A landscape with many valleys, sampled at points; each row gives a point and its height.
A ball rolls from a point to the lowest of its 2 nearest points, and stops where none of them is lower. Distance is the straight distance between rows; heights are no part of it.
(325) height 329: [ 88 126 113 144 165 120 188  91 138 103 200 177 126 100 152 131 120 116
  96 179]
(1010) height 269: [104 132  41 117  72 105 168 122 130 114 162  97 134  82  94 113 110 159
 111 187]
(804) height 485: [136 131 203 177 144 116  52 170  91  96 103 123 172 157 132 101  99 103
 112  82]
(589) height 247: [ 90 126  64 115  88 109 179 109 142 127 197 110 138  66 108 107 114 140
 102 180]
(280) height 548: [173 140  48 111 188 127 109 149 146 107  29 128 107 145 180 181 143 113
 127 165]
(1186) height 484: [139 153 211 127 110 121 104 139 147 110 113 144  98 161 127  94 139  71
 145  98]
(522) height 291: [112 128 111 143  99 125 180 105 174 124 151 136  90 122 123 137 105 119
 106 180]
(794) height 601: [ 92 116 148 117  60 170 169 143 126 178 157  59 163 122 103 138 116 146
 136 111]
(544) height 405: [156 148 169 101  96 147  88 117 124 118 154 128 116 143 129  88 174  66
 150  95]
(868) height 571: [149 112 161 138 102 176  96 152 115 150 170  86 169 149 114 120 119 116
 124  93]
(106) height 258: [ 90 117 153 132  87 145 146 136  94 153 124  90 181 110 100 147 111 179
 140  97]
(1147) height 431: [157 115 155 139  91 136  80 162 126 143  96  94 144 157 100 133  96 154
 127  98]
(1061) height 303: [183  97 141 191 175 124 107 148 181 144  87 129 113 175 141 145  68  90
 118 138]
(458) height 315: [ 85 142 159 102 149 135 121 116  60 128 147 145 191  97 111 106 154 175
 135  89]
(1250) height 466: [150 131 135 139 134 119 149 118 193 135 107 147  67 152 138 148 122 102
 136 150]
(1050) height 351: [ 35 131 162 111  77 136 218 119 127 135 188 124 134  93 116 122 112 140
 124 152]
(913) height 93: [ 81 142 157 150 174  88 164 105 124 108 100 185 108  91 126 141 111 168
 134 137]
(170) height 461: [191 136  75 109 143 132  50 126 111  98 108 119 126 155 170  94 170  84
 134 118]
(384) height 424: [168 139 170 122  91 134  63 135 125 105 133 112 114 164 129  93 147  68
 131  94]
(252) height 620: [115 127  40 149 156 102 149  99 129  99 137 140 135  91 144 144 107 161
 104 191]
(123) height 478: [173 129  93 113 152 137  56 116  88 111 143 123 147 134 153  92 173 109
 130  99]
(780) height 470: [149 148 204 144 138  97 105 145 171 112  86 161  79 171 135 100 124  57
 156 102]
(13) height 558: [131 107 151 130 113 188 137 138 129 168 207  87 169 144 118 132 110 126
 109 112]
(654) height 248: [143 111  90 159 114 137 162 115 194 120 152 124  84 137 147 151  84 103
  98 200]
(658) height 388: [ 71 129 149  91 132 148 174 112  97 157 206 126 187  95 118 117 152 138
 131 104]
(625) height 489: [ 69 127 219 115 113 162 172 145 125 143 158 135 162 131 118 132 123 141
 137 104]
(289) height 486: [153 136 138 140 155 100 145 123 187 122  55 158  62 143 151 150 122 100
 150 152]
(725) height 311: [108 148 136 123 127 118 127 116  95 135 102 148 136  99  99 132 137 173
 153  96]
(1252) height 177: [153 104 109 173 155 125 146 128 196 127 121 131  91 160 160 163  89  91
 106 185]
(670) height 555: [186 133  93 121 121 117  42 161 103  91  62 106 117 154 135 112 152 118
 138 110]
(242) height 318: [ 88 136 144 122  82 123 189 112 154 140 156 140  84 113 117 131 122 134
 130 162]
(918) height 622: [132 120  44 125 178 126 141  95 118 138 172 136 143 103 158 138 145 150
 114 158]
(1048) height 215: [124 104  89 111  97 157 127 130  90 176 168  64 179 109 105 123 134 161
 128 103]
(644) height 592: [138 135  31 131 192 104 137  97 121 109  97 148 118  94 166 154 149 161
 132 154]
(444) height 246: [153 101 144 178 153 132 136 132 182 138 127 136 103 160 144 152  83 109
 107 149]
(1116) height 608: [135 114  38 150 186 114 129 100 115 109 137 135 142 107 162 149 120 165
 107 163]
(982) height 430: [135 125 177 149 128 139 143 130 168 148 145 152 104 152 128 134 114 101
 124 121]
(789) height 307: [102 150 123  79 105 121 137  99  93 157 126 115 142  86  97 104 179 158
 155  92]
(752) height 674: [176 122  70  69  93 127 108 139 124 142  81 115  93 140 111 143 168 131
 137 128]
(231) height 396: [150 141  85  96 156 120 128 102 144 127 111 152  93 127 144 128 173 116
 154 129]
(1180) height 568: [150 126  76 115 117 107 154 133 162 123  64 140  66 141 138 173 128 126
 123 178]
(1108) height 621: [140 134 141 104  75 160 122 130 131 155 144  94 132 134 102 116 144 131
 149  98]
(696) height 418: [157 140  90 103 162 131 143 100 163 118 110 150  86 139 167 148 161  83
 151 151]
(70) height 304: [ 78 111 149 131 112 161 157 152  90 154 159  87 208 110 110 140 106 178
 117 106]
(1109) height 531: [168 138 121 148 129  93  19 150  77  75  67  99 120 159 152  93 138 100
 125 107]
(1282) height 252: [ 99 117 148 171 154 109 176 115 157 107 139 155 105 110 141 142  84 140
 105 169]
(258) height 288: [111 128 113 144 144 111 170  95 157 113 118 162  88 110 138 144 116 130
 125 175]
(847) height 373: [111 118 150 131 152 147 161 102 135 143 186 156 128 124 140 138 127 119
 112 133]
(397) height 249: [ 86 142 136 132  81 112 173 113 126 147 113 121 124  89  95 147 124 183
 138 128]
(519) height 386: [135 153 149  93 118 132 102 108 110 112 136 145 118 123 127  91 185  95
 160  93]
(838) height 518: [173 138 134 109 105 127 116 135 160 128  92 128  77 155 117 131 146  97
 147 127]
(30) height 579: [200 111 100 144 135 128  49 162 110 120  80  98 141 162 131 124 117 134
 123 110]
(421) height 195: [ 62 143 114 144 121 102 188 100 110 109 169 153 141  63 122 118 108 172
 107 165]
(1297) height 349: [117 160 106  91 163 111 144  87 100 127 133 166 124  92 125 114 171 150
 154 109]
(1011) height 336: [131 152  83  64 118 104 126 105  92 149 109 132 118  91 116 106 196 153
 156 109]
(796) height 443: [144 145 176 138  93 121  51 145  97  97  98 112 123 149 118  91 143  92
 141  91]
(145) height 704: [171 106  42  86 108 125 129 154 138 140  69 113  82 142 122 169 161 139
 120 159]
(764) height 282: [111 117  48 117  72 100 157 134 115 130 129  96 123  85  98 140 112 189
 106 175]
(1069) height 205: [ 82 125 122 129  88 127 160 133 100 148 133  97 160  85  94 147 112 200
 131 127]
(1291) height 556: [ 99 108 133 147 106 160 175 125 147 141 218 115 142 127 135 128 101 121
  88 169]
(1278) height 472: [142 123 195 164 116 138  51 171  99 106  96  96 176 159 113 108  98 134
 124  84]
(1266) height 462: [ 37 114 218 110 115 167 188 164 111 142 181 110 199 142 123 148 116 150
 139 118]
(706) height 535: [175 116  97 137 155 135  95 128 130 139 118 117 128 147 129 138 125 140
 129 120]
(153) height 227: [124 117  83 137  81 111 151 131 129 153 128  95 120 110  96 156 101 179
 112 156]
(1304) height 234: [122 141 192 135 180 120 127 129 133 113 135 189 132 147 141 119 134 101
 130 108]
(871) height 452: [148 129 194 150 123 123 134 142 188 138 110 156  78 168 122 122 115  81
 140 121]
(1225) height 495: [160 124 170 171 164  96  45 154  95  78  92 135 146 159 143  95 111  81
 127  95]
(32) height 340: [132 146 154 138 138 114  99 136 107 112  78 150 128 126 108 122 125 145
 145  97]
(616) height 273: [117 128 184 152 172 139 116 137 113 126 150 165 159 140 127 126 112 131
 122 108]
(898) height 312: [118 127 211 141 131 152 108 159 117 133 130 130 160 150 112 120 109 132
 126  90]
(779) height 364: [140 145  61  66 130 111 140 109 113 144 111 138  95 104 125 132 194 134
 153 134]
(1325) height 384: [170 127 158 159 141 122  76 146 153 110 110 145 113 171 138 100 130  57
 139 103]
(1190) height 379: [142 139 200 164 151 114  79 145 135  90 124 152 120 175 150  84 131  26
 125 100]
(899) height 560: [163 113  92 135 151 120 107 142 150 127  72 127  97 155 136 151 123 124
 129 138]
(1200) height 572: [159 128  42 131 194 117 125 126 146 117  72 137 118 131 171 165 135 134
 130 153]
(708) height 517: [146 151 136 148 141  74  35 131  66  59  62 121 115 139 160  93 152 106
 142 101]
(617) height 341: [123 135 232 155 136 130  89 157 125 113 124 150 141 157 124 100 104  91
 130  88]
(194) height 533: [156 111 106 112 118 159 127 120 146 156 178 112 128 135 128 123 145 116
 120 137]
(448) height 547: [128 113 108 134 110 151 160 107 141 148 193 112 125 115 124 135 116 124
 110 163]
(115) height 652: [174 121  75  76  80 134  85 143 101 134  95  91 120 146  97 116 165 144
 132 117]
(723) height 456: [147 117 185 155  94 159  81 180 109 134 112  83 176 159 107 118  87 148
 129  80]
(578) height 293: [ 91 129 148 112 132 152 118 125  60 144 164 114 219 102 121 109 146 160
 134  73]
(777) height 499: [160 153 174 105 101 114  97 136 153 107  89 137  81 152 112 104 154  78
 156 101]
(62) height 261: [106 117 123 108 106 164 109 133  67 169 161  78 207 108 114 108 144 162
 140  83]
(1018) height 369: [ 40 125 147 100 102 140 197 113 101 153 199 112 164  77 113 125 130 149
 123 130]
(533) height 126: [133 113  79 111  89 139 131 137 116 166 132  71 149 112  99 144 120 173
 121 128]
(530) height 514: [174 117  98 119 121 152  83 136 130 151 150 106 134 145 122 130 138 122
 125 114]
(99) height 440: [180 143  79 102 164 114  59 138 120  86  66 127 107 148 179 109 176  87
 147 117]
(961) height 394: [185 107 139 161 110 128  78 176 143 140  79 102 121 167 102 141  91 135
 120 114]
(347) height 542: [162 122 104 103  97 117 142 136 168 140  80 129  63 153 111 158 139 117
 134 156]
(1025) height 633: [161 126 108  81  69 153  91 141 121 155 125  86 132 133  99 111 153 133
 138  97]
(391) height 335: [ 57 147 148 121  83 112 208  98 145 127 155 146 101  85 114 122 109 156
 126 162]
(239) height 442: [139 132 125 121 149 128 169  95 186 134 145 155  72 133 162 144 149  87
 139 161]
(1276) height 586: [129 104 155 125  70 185 125 151 122 171 150  67 167 142 106 134 104 146
 132  93]
(61) height 435: [ 67 105 190 110 112 184 167 160 109 152 198  83 208 141 123 143 110 140
 135 110]
(337) height 367: [123 153 140  91 137 140 136  97 118 136 139 164 117 116 122 110 175 121
 146 101]
(1249) height 524: [163 128  67 135 172 114 132 143 176 116  40 128  88 146 173 189 120 102
 124 182]
(1066) height 503: [150 138 104 134 163 109 152 137 195 121  47 144  71 153 167 176 116  81
 133 174]
(1262) height 417: [165 143  94 101 150 117  87 120 131 102  94 153 104 128 150 120 170 106
 155 117]
(371) height 494: [160 117 111 120 153 157  84 125 110 143 164 129 160 148 138 106 144 122
 131  98]
(835) height 590: [159 128  64 118 148  98 109 141 123 124  55 128  98 136 133 154 132 162
 134 147]
(730) height 632: [120 115  56 126 140 115 150  99 109 143 172 116 144  88 126 131 136 164
 116 157]
(313) height 343: [101 113 183 136 127 166 124 149  99 146 157 106 190 132 112 134 102 150
 123  92]
(641) height 623: [128 121  49 139 124 103 146 115 130 109 115 122 107 105 125 151 110 153
 113 179]
(1040) height 611: [110 123 142  93  57 154 153 123 126 176 148  77 140 113  91 122 137 140
 146 106]
(35) height 309: [ 67 117 126 155 139 131 187 116 142  93 206 158 134  96 142 121  80 125
  88 184]
(771) height 409: [ 69 123 170 101 115 169 178 134 115 164 206  99 184 125 123 129 130 127
 116 112]
(165) height 363: [120 138 232 165 157  95  76 160 121  97 106 159 134 177 137  81 105  50
 124  97]
(790) height 504: [154 144 150 164 169  86  57 145  95  71  56 143 127 142 149 102 120 106
 140  95]
(317) height 333: [102 144 122 103 163 124 133 102  86 132 156 164 164  93 125 107 169 167
 139  99]
(737) height 137: [ 68 143 149 140 157  96 159 100  99 114 118 168 148  86 118 141 121 193
 122 122]
(985) height 171: [ 51 139 154 142 140 107 189 109 117 117 148 165 139  84 118 135 109 177
 118 156]
(366) height 546: [148 111 137 126 123 181 128 129 143 167 204 107 144 150 126 116 138  99
 107 113]
(862) height 285: [ 79 120 159 162 113 132 189 126 152 120 175 149 117 116 128 131  75 134
  91 173]
(784) height 365: [162 133 162 149 152 117  81 141 125 116 102 152 128 149 134 114 128 104
 142  99]
(462) height 140: [111 145 152 136 171 107 147 103 126 117 107 186 112 111 137 131 144 141
 135 116]
(485) height 401: [128 119 162 143 148 150 170 114 170 134 182 162 104 153 150 134 114  99
 109 147]
(237) height 185: [119 143 159 141 189 115 152 100 153 110 111 195 106 136 157 127 140 101
 145 129]
(770) height 350: [101 125 130 147 180 127 162 100 126 120 172 173 141 108 141 142 118 140
  99 151]
(218) height 347: [178  99 132 172 142 114 101 163 173 141  68 116  98 165 121 149  77 123
 115 139]
(83) height 281: [ 97 150 120 101 107 112 156 102 107 155 131 127 136  87 102 134 149 175
 148 117]
(1126) height 221: [ 69 126  88 141 103 112 183 118 118 101 190 120 151  70 112 114  88 162
 106 177]
(556) height 598: [143 129  42 121 136 103 142 132 137 111  72 126  90 121 142 170 136 151
 115 182]

For each start below, name the point where the ball stops.
(544) | (533)
(485) | (1282)
(641) | (1282)
(644) | (231)
(804) | (1252)
(1010) | (913)
(796) | (1069)
(1325) | (1069)
